Each row is a point on a landscape with many valleys, with its height.
From any point a ball rolls to the lowest of the 4 points nearest to it. It stops when none of these is lower. Distance is the straight distance between rows; heights are no part of it.
j_933 height 43.0: [171 149 124 142  92 137  63  90]
j_225 height 46.7: [163 148 152 149 146 155  86 135]
j_836 height 27.7: [ 86 106 104 153 134 121 193 163]
j_833 height 39.8: [ 97 106 105  75  97  89 154  92]
j_168 height 18.8: [ 96 106 114  78 117 119 149 127]
j_230 height 21.7: [116  97 113  55 122 109 143 130]
j_68 height 33.0: [ 57 129 116 139 114 113 162 108]
j_977 height 6.5: [143 157 134 197 131 166  93 145]
j_974 height 25.6: [172 131 168  94 169 139 106 134]
j_914 height 28.8: [149 133 105 117  74 107 106  84]
j_766 height 43.3: [150 111 132 142 170 136 155 180]
j_203 height 53.2: [178 145 161 123 151 146  75 121]
j_918 height 51.8: [ 41 122 117 153 128  93 192 122]
j_872 height 29.9: [ 95 141 117 149  91 133 117  95]
j_732 height 24.6: [ 75  97 105 115 135 116 206 165]
j_598 height 31.8: [137 135 128 161 144 152 127 167]
j_99 height 71.0: [175 143 165 158 174 152 114 156]
j_714 height 56.3: [140 140 126 138 116 149  86 124]
j_388 height 34.2: [171 129 171 119 177 144 123 155]
j_156 height 27.8: [146 149 138 166 137 157  96 150]
j_464 height 13.2: [131 153 128 187 127 162 106 150]
j_580 height 33.3: [168 137 137 113 124 135  79 109]
j_144 height 48.7: [119 135 119 130 115 141 108 127]
j_491 height 54.4: [171 155 159 167 161 160  91 144]
j_767 height 28.5: [124 140 127 159 121 154 108 143]
j_863 height 13.5: [191 134 148  99 136 127  80 108]
j_730 height 54.2: [182 148 182 137 173 154  98 135]
j_947 height 45.5: [205 152 124 136  75 111  71  91]
j_533 height 48.9: [ 72 117 111  92  99  81 161  77]
j_973 height 19.3: [168 128 148  93 147 130  94 126]
j_699 height 15.8: [106 139 118 161 114 144 123 138]
j_680 height 39.3: [190 145 183 104 169 142  93 118]
j_456 height 29.3: [166 125 119  96 101 121  93 107]
j_96 height 32.2: [ 92 128 115 132 117 133 142 133]
j_237 height 43.4: [102 128 110 122  88 114 123  85]
j_617 height 63.0: [191 147 175 180 188 157 128 152]
j_786 height 19.4: [103 113 114 127 135 136 164 165]
j_259 height 37.4: [113 118 118 101 112 128 124 121]
j_921 height 26.9: [ 50 143 122 169 113 104 154  94]
j_379 height 29.0: [151 128 146 106 152 138 111 145]
j_540 height 23.4: [ 94  93 109  51 116  99 163 121]
j_306 height 50.5: [184 136 176 139 186 150 128 155]
j_601 height 36.1: [ 82 138 117 145 101 122 130  97]
j_669 height 53.5: [163 157 147 160 132 157  68 123]
j_673 height 61.5: [193 149 198 150 189 157 128 140]
j_235 height 37.5: [159 128 127 182 163 152 137 173]
j_637 height 50.4: [132 104 129  71 144 127 136 152]
j_115 height 15.6: [ 87  94 110  82 137 115 188 164]
j_281 height 41.9: [152 136 145 116 148 146 100 142]
j_335 height 28.3: [112 154 121 170 100 156  98 118]
j_61 height 14.3: [156 118 134  76 134 124 106 125]
j_814 height 53.0: [ 64 105 110  84 114  93 170 105]
j_90 height 19.9: [102 145 116 163 102 143 111 112]
j_655 height 40.2: [137 156 122 165 102 150  75 105]
j_267 height 57.8: [206 148 179 110 151 137  72  96]
j_8 height 43.1: [ 76 131 115 130  94 102 136  82]
j_523 height 67.5: [166 131 144 164 172 141 136 172]
j_564 height 25.1: [ 82 103 107 124 135 123 193 162]
j_505 height 38.1: [204 149 150 119 124 130  64  99]
j_452 height 15.9: [ 68 134 115 167 114 128 163 127]
j_502 height 50.6: [ 81 117 107 105  99 110 146 100]
j_625 height 46.8: [121 115 122  98 129 137 130 143]
j_179 height 14.5: [124 129 105 108  72  87 134  67]
j_363 height 28.7: [127 109 107  71 102 105 133 111]
j_537 height 34.9: [148 117 142 104 162 137 126 163]
j_945 height 38.7: [ 40 133 120 154 124  91 168  97]
j_518 height 48.2: [168 106 123 167 173 136 162 178]
j_393 height 19.2: [100  98 114  69 137 117 167 156]
j_907 height 19.0: [140 125 131 155 153 144 137 170]
j_567 height 39.9: [ 62 115 113 124 121 116 184 132]
j_615 height 40.9: [134 125 130 130 146 143 128 162]
j_430 height 28.1: [109 116 104  97  77  76 149  70]
j_126 height 40.3: [ 91 122 111 101  91  42 163  61]
j_249 height 26.8: [105  95 110 124 149 125 190 177]
j_805 height 3.0: [ 74 102 103 141 134 109 209 158]
j_409 height 27.3: [120 118 114 159 137 139 159 167]
j_4 height 43.2: [138 137 114 128  96 130  92  99]
j_821 height 29.2: [120  99 106 144 147 128 185 180]
j_890 height 38.2: [125 133 110 119  85 118 109  90]
j_713 height 47.8: [142 150 116 150  89 143  79  92]
j_653 height 73.0: [174 128 158 148 183 146 140 170]
j_555 height 36.2: [134 114 109  85  92 103 121  98]
j_308 height 42.2: [ 55 135 116 138 109  84 146  76]
j_620 height 27.9: [121 129 120 151 130 149 132 156]
j_871 height 57.3: [180 153 159 197 168 159 109 159]
j_307 height 28.6: [127 111 119 144 148 135 163 177]
j_45 height 22.8: [ 81  98 113  75 120 111 165 139]
j_678 height 36.3: [170 144 114 133  77 116  83  86]
j_911 height 18.1: [180 126 141  85 130 120  88 112]
j_211 height 55.1: [ 55 122 117 119 112  82 160  82]
j_652 height 42.0: [174 144 136 129 118 142  70 107]
j_815 height 22.7: [138 120 123  99 115 129 103 118]
j_93 height 7.2: [ 81 143 116 173 111 139 138 125]
j_207 height 30.2: [120 106 123 102 151 129 162 173]

Call two points neighbours if one is among the 4 nearest of the other. Go from one point of each pair to the other, from neighbour to neighbour, staying as low as possible. Name the highest point that can't be avoided.
j_115, j_977 | j_767
j_115, j_168 | j_393
j_168, j_805 | j_732
j_93, j_786 | j_620
j_907, j_786 | j_409
j_115, j_786 | j_249
j_863, j_61 | j_911

Where does a ball stop that starts at each point below?
j_456 | j_863
j_814 | j_115
j_625 | j_61
j_308 | j_93
j_890 | j_179
j_947 | j_179
j_918 | j_93
j_502 | j_179
j_655 | j_93
j_713 | j_179
j_652 | j_863
j_767 | j_977
